A landscape with many valleys, sampled at points; each row gives a point and its height.
From any point a ball rolls to the lowest of the 6 points nearest to it. It stops when none of these is lower. Distance is the straight distance between rows; heights are no part of it.
Z508: [-18 -34 -15  -1 -41  24 -21 -12  -7  25 -35   1  10 -65  17   0   3 -43
  11 -37  22  23  -3  17]  height 183
Z668: [  2  36 -10   0   6  -5   7   4   5 -14  24  15 -16  59 -26  -1  -8  24
  -2   8  12  -1  -1 -26]  height 259
Z817: [-13 -18   1 -15   9 -11  31  22  -4  -1 -21  27  17 -33 -27  -4 -30 -21
   5 -18  23  15  -1  17]  height 389
Z615: [-27  29 -11   8   3  -6 -19  -5  10  -6  40 -17 -11  23 -19   6 -10  39
   4   7 -21  15 -11  -4]  height 365
Z581: [ 37  18  31 -12   0  -2  59 -14 -10 -18 -37  10  -5  47  10  26  12 -26
 -22  53  19 -57  18 -10]  height 34
Z364: [  6   5 -25 -20 -12   7 -25 -17  12  11  10  -2  -9  -2   1  15  -5  -9
   1  18  -2  18  -6  23]  height 268
Z772: [-13 -25  13 -20  21 -13   9  -5 -16  -9  -1  11  16 -67   3 -13 -32 -30
 -10  -1 -19  23  13  24]  height 622
Z620: [-37 -24  16  55 -32   8 -21  48 -11   1   3 -17   9  -8 -12  -7  15  30
  24 -60  22  17 -17 -21]  height 249
Z113: [ 39  -6  17 -45  34 -20  17 -33  29   6  -5  -3   8  10  29 -12  -8 -34
 -20  34 -25 -32  24  32]  height 269
Z183: [ 15  22 -11 -10 -14  13  10   3  -9  -9 -12  33 -28  68 -11   9   7  -3
  -4  14  41 -12   5 -37]  height 180
Z912: [-29  -5 -29  47 -58  38 -35  49   0 -11  -8 -27   3  32 -14  20  26  20
   6 -24  35  30 -13 -50]  height 209
Z555: [ 36  27  31  -7  35 -27  42 -17  -3 -21   7   4  16  48  -5  -8   7   7
 -16  32 -15 -56  17  -9]  height 409
Z762: [  0  35  -5 -13  17 -14 -21 -24  22 -19  38 -10 -19  64 -10  -1   4  35
 -11  29 -14  -6  -6 -11]  height 483
Z178: [-28 -19  -3  19 -19   3  30  45   7   2 -16  19  14 -12 -38  -3 -17   9
   9 -39  47   6 -25  -1]  height 328
Z302: [-24   3   0  22 -14   2  28  35  12  -9   2  16   9  12 -44   0 -17   8
   9 -30  27  12 -20 -13]  height 265
Z477: [-29   7  -4  46 -34  23 -38  12   0   6   6 -32   1 -10   6  10  27  33
   8 -26  -9  24 -21 -22]  height 405
Z687: [-37 -17  10   6   3  -5  41  32  -3  -5 -15  21  25 -32 -39 -16 -24   0
  12 -40  31  10 -11  11]  height 359
Z589: [ 22  19  -7 -31 -12  10 -19 -19  11  -8 -23  15 -32  58  17  19  13 -28
  -3  39  20 -13   7  -9]  height 128
Z857: [ 37  10   8 -24  22 -21  23 -10   7  -9 -10  19  -3  29   2   0   3  -9
  -4  22   6 -26  16   3]  height 179
Z62: [ 21  34  20   1  43 -35  28 -15   3 -28  32   7  16  50 -20 -16   4  42
 -13  21 -15 -32  14 -19]  height 443
Z287: [-49  -9  26  23   5  -5 -23  -2 -33  -5  13  -2  10 -57   6 -29  -9   4
  16 -34 -22   8   1  -2]  height 426
Z269: [ 27  29  31   3   7 -10  60  14 -35 -29  -7  27   3  59 -24   9  21   6
 -25  35  28 -64  19 -34]  height 478
Z207: [-46  21  20  39  -1  -4 -15  11  -1  -3  39 -24   5  -9 -18   2  -3  41
   9 -12 -21  19 -15  -6]  height 453
Z56: [-47 -15  31  34  -1  -1  -2  31 -21   0  11  -3  13 -41 -14 -34  -5  15
  19 -60   7   7  -6  -3]  height 552
Z523: [ 35 -17  -6 -37  23 -15  34   4   3   9 -26  38   8 -12  -4   2 -25 -47
   4   3  28   0  11  27]  height 227
Z441: [ 43 -20  16 -49  41 -23  31 -10   8  -3   2  22  21 -35  23 -31 -33 -40
 -24  17 -33 -23  40  47]  height 425
Z833: [ 17   2   1  -6  52 -36  56  21  -6 -13   6  36  22   5 -32 -13 -17  18
  -6 -13   5 -21  24  10]  height 476
Z755: [ 36   9  10 -21  42 -31  37   1   3  -6  -1  24  17   6  -3 -16 -20 -10
 -13   3  -5 -23  27  16]  height 296
Z738: [  0   3 -37  -2 -44  33 -44 -24  16  26  -1 -31 -23 -21  15  29  16  -3
   7  13  -8  19 -22   5]  height 279
Z360: [ 11   5 -14 -33   8  -4 -29 -28  20   4  14 -12 -21   8  13  13   2 -12
  -6  30  -7  11  -2  25]  height 297
Z796: [-15  25 -19  20 -16  10   6  24   2 -13  15   5 -12  42 -31  10 -15  22
   7  -7  11  18 -15 -30]  height 166
Z327: [ -4  -8 -32  22 -58  37 -53  -8  11  24 -16 -38 -18 -19  28  21  34  13
   9 -15  -4  27 -27 -21]  height 353
Z799: [-30 -20   5  40 -22  13 -42   8 -15  22  -2 -17  -4 -38  30 -15  19  19
  18 -48  -3  22  -7 -13]  height 345
Z697: [ 24  28  27  -9   7  -7  29 -13 -15 -21 -15   9  -2  64  -1  15  16  -7
 -18  45  13 -42  16 -24]  height 151
Z450: [-10 -37 -24  11 -54  36 -20   0  -1  32 -40   3  13 -43  19  11  11 -41
  13 -41  37  32 -11   6]  height 256
Z786: [ 50   4  26 -31  27 -15  53 -21   8   8 -29  15  12  12  20   2  -5 -38
 -10  34  -6 -60  24  21]  height 159
Z688: [-20  12 -44  40 -58  41 -54  18  10  -1  -8 -38 -16  13   6  36  33  20
   1  -6   6  29 -22 -44]  height 261
Z606: [-40   0  21  17  26 -23  33  32 -13 -11   7  14  20 -30 -40 -17 -30  20
   2 -36  10   9  -1   2]  height 110
Z127: [ 50   4  21 -26  12  -2  44 -25   2  -3 -42  23  -2  30  28  18   6 -49
  -5  36  17 -48  14  10]  height 104
Z133: [-27 -10  -9  11 -17  16 -54 -34   0  32  -2 -32 -17 -56  31   1  14  16
   0   3 -29  17 -21  -5]  height 431
Z771: [-40   2  20  25   2  -4  10  20  -6   2  13  -4  12 -25 -25  -5 -15  15
   6 -34   0  15   0  -1]  height 315
Z855: [ 15  24   4 -16  27 -29   4 -18  11 -13  17  -1  -4  33  -5  -9  -5  15
  -6  19  -3  -5  12  12]  height 360
Z342: [-27 -13  -8  11 -34  14  17  27   7  11 -20  12  17 -18 -23   4 -12 -18
  13 -33  40  16 -22   1]  height 339
Z947: [ 31  -6  17 -55  39 -13 -10 -41  35  12  14 -25  -1   9  34 -13   9 -24
 -25  42 -35 -16  12  34]  height 484
Z545: [-18  11 -27  33 -47  35 -52   0   7  16   0 -43 -16 -13  15  24  31  33
   2   3 -14  28 -24 -26]  height 316
Z427: [-36 -19  28  56 -14  -7 -30  42 -31   5  15  -7   8 -24   2 -31  16  35
  29 -66  -3  19  -5 -16]  height 545
Z629: [  0  25   3   0  25 -28  13   0   6 -15  31   4  -2  30 -22  -1 -19  35
  -5   0  -3   6   4  -6]  height 349
Z138: [ 35   3  -6 -33 -10  -1   8 -14   8   2 -25  31 -18  34   9  21  -5 -42
   9  21  37  -6  10   4]  height 88
Z566: [ 14   8 -38 -36 -33  26 -39 -20  21  12  -4  -8 -35  11  13  39   9 -30
  12  33  12  11 -11  18]  height 346
Z459: [ 30  27  29   2  55 -44  49  -4   3 -19  26   3  29  27 -10 -32  -4  31
 -20  11 -30 -49  21   1]  height 547
Z185: [ 27   6  17 -35  39 -28 -11 -35  27  -1  21 -22   4  31  21 -14  10  -4
 -21  41 -34 -22   6  14]  height 550
Z29: [-31 -34  -7   1 -29   8  14  15  -7  18 -28  16  20 -47 -12  -9 -15 -30
  13 -44  40  13 -12  15]  height 233
Z761: [ 35  10  22 -25  -6  15  33 -36  -1  -5 -54  -4 -22  51  32  34  15 -46
 -19  63  17 -37  17  -7]  height 111
Z176: [-18 -56 -10  31 -27  31 -43   7 -23  26 -34   5 -14 -55  50 -29  12 -15
  29 -63   5  32  -7   0]  height 452
Z747: [-27  31 -25  31 -32  25 -29  21   9  -2  28 -31 -11  27 -17  19   5  32
   4   2 -13  24 -20 -23]  height 241
Z430: [-35 -21  14  21 -10  11 -27 -12 -26  15  -8  -6   4 -67  25 -24   0  -1
  14 -35 -14  12  -1   5]  height 363
Z109: [ 12  30   5 -12  24 -21  -2 -20  11 -19  24  -6 -10  59 -10  -9   7  32
  -7  21 -11 -11   7  -4]  height 427
Z128: [ -7  35 -22  -6 -18  13 -24  -7  12  -7  25  -9 -22  44 -12  13  -1  20
  -2  18   0  10 -12  -9]  height 281
Z619: [-27 -38   4  47   0  12 -54  32 -33  18   9   4 -14 -35  33 -44  29  27
  43 -58 -21  42 -13 -26]  height 477
Z889: [-33   0   0  61 -31  16 -52  26  -5   0  15 -33  -6  -4   9   9  39  54
  12 -32  -3  30 -18 -41]  height 366
Z575: [ 15  31  -2  -7  24 -23  19   0   4 -17  15  14   2  40 -25  -7 -12  23
  -1   8   3  -8   9  -5]  height 340
Z891: [-14 -11  27 -12  52 -35  28   5 -16 -27  19   4  16 -55 -14 -27 -42   6
 -18  -7 -37  12  19  19]  height 527
Z136: [-11 -29  -3 -24   2  -2 -14 -29 -19  -1  -3  -3   4 -68  13  -8 -24 -33
  -6  14 -19  21  12  31]  height 524
Z163: [ 25   7  15  -7  64 -39  65  17 -10 -20  17  24  29 -11 -25 -29 -24  22
 -12 -12 -21 -28  31  11]  height 412
Z934: [  5  21 -35 -21 -37  34 -38 -11  18   8   1  -6 -40  36   9  29   9 -14
   9  27  17   7 -13   6]  height 395
Z549: [-10  26 -30   9 -42  31 -10  26   0  -2   5  11 -19  55 -20  20  -3  -3
   8   7  29  17 -12 -27]  height 150
Z356: [ 23 -15  -6 -34  18 -22  23   1   1   3 -17  24  11 -33  -2   1 -26 -39
  -3   3   8  14  17  29]  height 266
Z658: [-27 -38   0  41   7  21 -62  17 -21  14   1   5 -23 -54  45 -53  16   8
  36 -55 -31  25  -7 -18]  height 386
Z886: [-26 -13 -10  19 -39  21 -31 -12  -5  24  -9 -16   2 -43  13   9  14  -4
  11 -23  -6  20 -11   3]  height 432
Z175: [-24 -50   5  46 -37   8 -22  37 -18  13 -13  -8   6 -21  11 -10  21  16
  26 -68  32  25 -10 -14]  height 388
Z644: [ 33  19  -2 -13  10  -7  32   1  -3 -10 -16  38 -12  42 -15   8   1 -16
  -2  11  31 -24   9 -15]  height 100
Z505: [ -1  18 -18   6 -11   6  27  21  -4 -11   3  36 -15  57 -36   4  -9  10
   2  -4  38  -2  -6 -32]  height 228
Z746: [-38  12   2  22 -12   6 -27  -2   0  10  24 -24  -1 -20  -4   4   3  30
   3  -9 -19  21 -16   0]  height 320
Z480: [ 39  -8  34 -51  45 -22  30 -31  23   9   0  -6  19  -1  26 -30 -22 -26
 -27  36 -48 -49  32  37]  height 455
Z191: [-20 -12 -11  40 -35  23 -57  -6   0  26 -12 -30 -17 -38  34   6  30  33
   6 -20 -11  27 -25 -23]  height 406
Z362: [ 27  34  44  -7  35 -17  43 -26  -7 -26  19 -16  17  67 -14  -1  11  16
 -23  60 -40 -64   7 -14]  height 496
Z373: [ 36   4   2 -37  25 -18  -1 -24  21  -5   0  -2   0  16  22   2  -1 -20
  -7  32  -5  -6  11  26]  height 220
Z391: [ 37  -9  12 -21  53 -34  63  12  -8  -7 -10  34  25 -21  -7 -24 -32 -15
 -14  -4 -12 -34  35  30]  height 260
Z550: [-10  12  -9 -10   0  -9 -10 -12  12  -1  22  -9   0   2 -13   6 -12  15
   0  11  -9  26  -8  12]  height 282
Z368: [ 26   2  42 -49  48  -9  32 -53  28  18  -4 -31   6  38  27  -3   2 -33
 -22  60 -52 -58  13  25]  height 420
Z526: [  8  -9 -13 -11   8  -4  36  17   2  -4 -19  41   0  10 -32   1 -17 -18
  13  -8  32   2 -10   0]  height 237
Z667: [-31   7 -23  55 -46  33 -57  32  -1  -6   9 -42 -12  18   4  27  41  47
   5 -15   1  28 -18 -53]  height 299
Z808: [ 11 -22  -7 -42  29 -17 -11 -24  -2  -2  24 -11  -4 -40  18 -11 -21 -23
 -20  27 -34  12  12  43]  height 113
Z736: [ 32  -5   4 -48  30 -20  -9 -29  24   3   9 -12  -1   4  29 -11  -7 -23
 -17  31 -21  -5  11  36]  height 348
Z651: [  7  -8  -7 -28  15 -15  -3 -16   4   5   8   7   4 -26   4   2 -16 -22
  -3  15  -9  21   9  35]  height 300
Z111: [ -5   2 -10   2  18 -12  51  34  -4 -12  -8  45   2  28 -47  -2 -14  17
   5 -17  31 -11  -6 -16]  height 489
Z987: [-35 -30  16  30 -19  10 -17  19 -20   9  -4  -4   9 -44   3 -23   3   4
  17 -59  12  14  -3   5]  height 518
Z259: [-16 -21 -18  24 -22  32 -73 -30  -2  35 -11 -31 -29 -62  61 -21  20  16
   4 -11 -31  21 -24 -19]  height 396
Z968: [-32 -13  16  58 -11   3 -55  32 -25  10  15 -14  -4 -25  20 -29  30  42
  30 -51 -15  26 -11 -30]  height 562
Z462: [-21  -6 -16  27 -39  27  -3  22   9   3 -12  -3  11 -12 -18  17  -3  -7
   9 -30  24  19 -22 -11]  height 222
Z54: [  4  -6 -44  -1 -64  42 -38  -3  12  23 -16 -17 -13 -10  12  39  22 -30
   8   1   8  24 -19  -3]  height 318
Z341: [ 33  19  42 -18  16  10  54 -32 -14 -19 -12 -17  -3  56   9  25   4 -16
 -26  75 -17 -62  14  -4]  height 221
Z881: [-14  25 -29  16 -30  33   3  42   0  -8  10  15 -13  64 -31  18  -6  18
   3  -7  31  13 -14 -47]  height 79
Z913: [-34  -6  -4  44 -42  19   2  46   8  -7   0  -4  16   9 -29   6   2  12
   9 -43  30  19 -19 -27]  height 112
Z384: [ 31  17  16 -28  17  -9  -2 -35  17 -11  -6  -6  -9  50  18   1  18 -10
 -14  53  -6 -24  11  -2]  height 528
Z564: [ 22  19  16 -11  54 -42  32   0   2 -21  28   8  21  16 -16 -22 -20  34
 -16   4 -20 -19  19   4]  height 514
Z516: [ 59  -9  11 -34  29 -10  56 -11   6   9 -44  34  10 -10  24   1 -11 -61
   0  10  20 -50  29  34]  height 229
Z21: [ 27  16   9  -2  46 -41  42   8   2 -18  13  20  17  22 -24 -14 -14  22
  -7   0  -4 -14  15   2]  height 435
Z97: [ 19   9 -13 -44   7  -1 -42 -39  30   1  16 -33 -30  26  21  16  18   1
 -11  48  -8   0  -8  19]  height 464
Z101: [ 11 -36  10 -38  28 -15   6 -20 -13 -22  10   0   6 -67  15 -24 -39 -34
 -28  19 -45  10  18  43]  height 662
Z611: [ 10  20  -9 -10  13 -17   9  -2   8 -14  17  15 -10  36 -20   3 -12  16
   4   5   7   5   2  -6]  height 280
Z216: [ -5   8 -33 -17 -27  18 -48 -27   8  22  15 -31 -27  -8   8  24   9   3
   1  24  -8  18 -20  12]  height 307
Z316: [-15 -12 -12 -18 -15   5   2  -6  -2  12  -6   1  10 -36  -6  11 -18 -25
   3  -5  10  26  -8  19]  height 154
Z797: [ -5 -13   4 -24  26 -26   1 -16  -4 -10  25  -5   6 -33   7 -14 -29  -5
 -17  15 -22  16  14  29]  height 423
Z244: [ -4  -2   4  -8  26 -26  20   5  -3  -7  13   8  14 -23 -23  -9 -28   2
  -2  -2  -6  19   7  20]  height 384
Z70: [ 37  20  19   2  24 -25  44   7 -16 -32  -3  32   5  50 -20   0  12   1
 -10  16  21 -52  17 -18]  height 302
Z587: [ 27  36  45  -1  13 -10  62   5 -32 -29  -1   8   4  61 -18  19  10   8
 -32  59   2 -72  11 -20]  height 551
Z831: [  6  -2 -62   5 -78  57 -55   1  14  24 -31 -33 -25  -4  12  45  32 -22
   7  13  10  30 -22 -24]  height 383
Z37: [-33 -26   3   1 -18  10 -17 -14 -27   9 -12   3   7 -73  16 -15  -9 -27
   7 -35   1  19   3  14]  height 358
Z174: [-10 -16 -40  28 -61  39 -47  15  12  19 -25 -24  -9  -5   9  29  32  -3
   6 -20  17  32 -18 -31]  height 385
Z624: [-33 -26  23  42  -1   8 -44  10 -33  10   8   3  -2 -51  28 -42  14  17
  28 -53 -23  12   3  -8]  height 117
Z729: [ 43   6  34 -26  13   4  43 -40   8  -2 -46  -7  -1  41  32  23   3 -46
 -10  58   0 -52  14   8]  height 121
Z500: [ 21  35  12   3  14 -13  30  -2 -23 -23   0  25  -4  70 -26   1  12  20
 -12  24  21 -42  12 -39]  height 336
Z266: [  3  24   8   5  57 -42  32   4   1 -22  33   8  10  12 -26 -14 -21  41
  -3  -4 -20   0  16   0]  height 449
Z885: [-42   8  17  20  29 -21   2   3 -11  -4  29 -11  15 -29 -19 -15 -23  26
   3 -10 -23  19  -2   4]  height 500
Z231: [ -9  -4 -35  14 -54  35 -32   4   9  17  -7 -22  -5 -11   0  33  13 -10
   7 -10   9  25 -19  -6]  height 304
Z214: [ -5  10 -12 -20  20 -14 -20 -25  13  -7  37 -26 -13  10   0   2  -5  23
 -12  21 -22  14  -8  20]  height 381
Z975: [-16  16   1  12  15 -18  24  20   2 -10  19  10   7  16 -37   0 -19  27
  11 -10   7  16  -1  -8]  height 303
Z396: [-22  25  10   8  24 -23   3  -2   7 -11  49 -11  -6  12 -23  -5 -18  47
  -1   1 -26  16   0   4]  height 454
Z44: [-12 -23 -17 -16 -27  12   0  -2  -2  20 -30  17  12 -46  -5  10 -15 -44
  10 -16  26  20  -9  20]  height 43
Z487: [ -6 -13 -17 -31 -10   3 -27 -29  -1  16   8 -14  -7 -33  11  10  -8 -22
   2  22  -8  21   0  32]  height 292
Z374: [-45 -18  28  29  -5  -6  19  49  -6  -4  -3   7  25 -30 -27 -23  -7  20
  15 -53  29   5 -12  -5]  height 377
Z184: [-30 -20  -5   0 -16  10 -34 -33 -13  18  -7  -9  -3 -74  30  -7   0 -15
   8  -4 -25  17  -3  12]  height 456
Z863: [ -7  -5 -38  16 -50  40 -65 -19  12  29  -9 -53 -34 -30  22  21  30  25
  -2  14 -17  27 -33 -27]  height 394
Z791: [ 48   7  23 -38  24 -11  29 -33  14   6 -23   9   1  17  32  -1  -5 -47
 -12  38 -10 -47  21  25]  height 156
Z90: [ 30 -20 -12 -22  41 -21  61  24 -10  -4 -22  54  19 -13 -27  -7 -19 -18
  -5 -13  21 -19  12  20]  height 374
Z952: [-24 -43  -9  18   3  35 -61 -17 -13  17 -22   6 -38 -79  67 -48   3 -18
  27 -37 -28  26 -11  -1]  height 398
Z661: [ 50   4  22 -13  26 -15  56  -3  -1  -8 -23  34  11  23   6   0   4 -29
  -8  26  17 -54  19   4]  height 165
Z547: [-32   5 -18  47 -42  31 -11  51   4 -10   0 -11   3  29 -24  17  10  20
   8 -27  33  27 -17 -40]  height 176
Z470: [ 32  -1  10  -6  48 -32  76  21 -20 -13 -10  56  30  13 -22  -9  -2   2
 -14 -11  10 -69  18  18]  height 53
Z132: [ 32  10  24 -20  58 -38  30  -4   5  -9  25   2  27   0  -5 -37 -24  16
 -27  11 -39 -25  32  26]  height 546
Z24: [-24 -11   0 -11   8  -5 -13 -24 -13   2  12  -9   4 -57   3  -4 -20  -7
  -8  10 -24  23   5  21]  height 437
Z706: [-11  20 -42  27 -52  45 -32  31   5   0   2 -14 -13  37 -14  28  10   4
   3   0  18  23 -16 -34]  height 107
Z513: [  2 -10  -9  -4  28 -25  58  33  -6 -10 -18  47  20  -1 -43  -5 -18   6
   1 -23  25  -9   4   5]  height 472
Z140: [ 46 -22   6 -40  39 -20  55  17   1   6 -21  44  17 -30   6 -20 -26 -45
 -10  -6  -3 -37  36  37]  height 94
Z438: [-12 -41 -18  28 -47  33 -42   6  -4  33 -35  -7  -6 -42  38  -1  30  -2
  17 -49  21  36 -14  -9]  height 362
Z429: [ -5  -9 -38 -14 -31  22 -31 -22  10  25  -3 -15  -9 -28   5  24   3 -18
   4   8  -5  20 -10  14]  height 223
Z224: [-29   0   4   7 -10   4  -3   1  -4  11   5  -4  15 -34 -12   6 -18  -5
   1 -22   8  24  -9   6]  height 263
Z404: [  5 -14 -28 -21 -24  16   2   2   8  16 -19  23   4 -14 -14  22 -16 -47
   7  -2  26  24  -8  20]  height 129
Z330: [ 30   4  38 -33  22  15  46 -58   9   5 -19 -27 -10  52  22  25   3 -35
 -25  80 -33 -56  12  18]  height 238
Z898: [-28  -8   3  45 -19  16 -63   2  -5  12  16 -36 -15 -26  27   0  31  48
  17 -21 -27  25 -22 -28]  height 462
Z156: [ 28   3 -12 -29   5 -12   7  -8  13   5  -7  20  -7  11   1  15  -7 -26
   9  18  18   4   9  22]  height 126
Z134: [-23  31 -19  17 -19  18 -36   1  11  -8  40 -32 -17  32 -11  16  -2  43
  -3  16 -24  14 -20 -18]  height 324
Z416: [-19   1 -17  42 -36  30 -68  -4   9  10  13 -56 -27 -15  27  15  38  52
   4  -2 -26  26 -34 -40]  height 404
Z914: [-21  12 -23  20 -32  25 -32  -3   8  10  12 -23 -12  -3  -4  20  11  16
   3   4  -9  23 -20  -5]  height 219
Z852: [ 51  -2  20 -27  40 -24  64   5  -4   4 -28  41  21  -1   3  -3  -4 -36
  -6   9   7 -58  23  28]  height 250
Z618: [ 41   1  34 -37  50 -26  33 -22  15  -4  13   0  24   0  14 -34 -23 -15
 -20  27 -37 -40  33  28]  height 474
Z88: [-29 -31  11 -12  10  -4 -16 -31 -24 -11   1   2   9 -80  17 -18 -22 -28
  -8   0 -32  16   8  23]  height 598
Z87: [ 16  10 -10 -30  14 -10  -1 -12  12  -3   7   3  -5   7  -4   5 -12  -7
   0  12   5  12   4  23]  height 186
Z385: [  9  23 -19 -17 -11   5 -10  -9  17  -3  10   8 -17  31  -8  20 -11  -9
   5  18   8  11  -2   3]  height 198
Z124: [-31  16 -25  44 -44  38 -32  38   1  -4  15 -28  -8  33 -21  21  14  26
   2 -12  14  26 -13 -40]  height 194
Z674: [-26 -27 -14  34 -55  30 -18  25   0  11 -23 -12  10 -18   1   7  11  -6
  17 -48  39  24 -17  -7]  height 335
Z718: [-38  -9  16  46 -28  10 -22  24  -8   7   9 -18  11 -22   3  -4  18  24
  17 -47   7  21 -11 -13]  height 361
Z683: [  8  13 -18 -25   0  -1 -24 -22  17  -3  21 -15 -26  26   3   8   6   5
  -2  29  -7  10 -11  11]  height 290
Z312: [ 27  17  21   2  53 -33  75  33 -26 -26   2  56  34  22 -32 -14   7  19
 -19  -9   9 -68  14   5]  height 712
Z390: [ 36   0  -1 -43   8  -3  -8 -23  21   0 -18   7 -14  24  34  14   4 -40
  -3  41   7  -9   6  24]  height 140
Z781: [-30 -44  11  54 -13   5 -38  41 -35  15  -2   3  -5 -31  18 -41  22  22
  47 -70  -4  31  -9 -17]  height 691
Z318: [-27  23 -13  14 -19  14 -26  -2  13   2  28 -28  -8   8 -11  16  -4  30
   1   2 -11  20 -17  -1]  height 287
Z337: [ 16 -27 -17 -41  -4   1  17   3   2  17 -31  30  10 -39  -6   7 -16 -66
   5   0  25  15  -2  28]  height 157
Z466: [ 20  43  23  -4  25 -25  22 -16  -6 -25  12   2   2  69 -16  -8  17  22
 -14  38 -12 -44  16 -33]  height 322
Z213: [ 25   2   2 -51  24   3 -23 -38  36   0  -7 -26 -20  39  32  15  25 -22
 -13  54 -11 -15  -4  14]  height 352
Z643: [-31  -4  13   0  18 -14  24  21  -8  -4   2  12  16 -35 -30 -13 -27   0
  -3 -19   6  19   0   7]  height 262
Z700: [-31  -6  24  -4  32 -23   6   0 -13 -17  22   2  16 -45 -10 -15 -31   9
  -8  -9 -20  24   7  15]  height 422
Z314: [-30 -22   6  25  -3  22 -57 -16 -21  20  -2  -4 -18 -67  50 -40   9   3
  17 -32 -35  19  -4  -6]  height 338
Z271: [ 33  19  31  -2  16  -8  70   5 -27 -18 -16  35   8  39 -11  13  18 -14
 -18  34  27 -72  19 -10]  height 242
Z533: [-27 -18 -12  59 -52  22 -42  36  -6   0 -11 -27  -6   7   4  16  37  29
  22 -45  25  29 -12 -39]  height 273
Z444: [-33 -43   3  61 -45  11 -26  60  -7 -12 -12 -14   3   8 -13  -3  29  37
  26 -66  47  23 -12 -33]  height 330
Z349: [ 46  -9   4 -45  34 -17  26  -8  13   9 -20  23  10 -11  20 -11 -18 -39
  -9  15   3 -22  28  32]  height 236
Z647: [ 22   8   6   5  26 -23  62  22 -22 -24  -7  50   7  41 -36   3   9  15
  -8  -1  36 -51  10 -14]  height 630
Z256: [ 37  17  33 -24  30 -19  41 -27   6  -7  -5   1  15  42   7  -3   5 -11
 -14  45 -21 -60  15   6]  height 288
Z605: [-13 -18 -30  10 -59  32 -17  10   9  19 -20  -3   6 -16  -5  28   8 -32
  10 -23  24  22 -16   2]  height 230
Z645: [ 11  42   9   2  31 -28   6 -13   9 -34  30  -3   1  67 -20 -11  11  45
 -14  25 -14 -24  11 -26]  height 421
Z278: [ -4 -17 -37 -13 -48  29 -16 -10   6  30 -24   7  -4 -36   1  28   4 -43
  12  -9  17  25 -10  20]  height 147
Z204: [ 30 -15   2 -38  39 -27  34   4   6  -6   2  18  11 -21   2 -17 -29 -20
  -9   7  -9  -3  25  30]  height 305
Z787: [-15   8 -20  12 -35  20  -6   9   7   0   9  -7  -6  14 -19  21  -5  -6
  10  -6  16  26 -22  -1]  height 119
Z6: [ 28  19  15 -26  45 -32   5 -27  23 -11  25 -20   6  40   7 -17  -3  23
 -23  33 -27 -19   9   8]  height 459
Z192: [-41  17   6  59 -29  15 -46  20   0  -2  28 -43  -6   3  -5  12  29  61
  10 -15 -15  22 -19 -41]  height 433

For each start below, name the point where the ball stops.
Z266 => Z881
Z629 => Z138
Z555 => Z581
Z21 => Z138
Z6 => Z138
Z615 => Z138
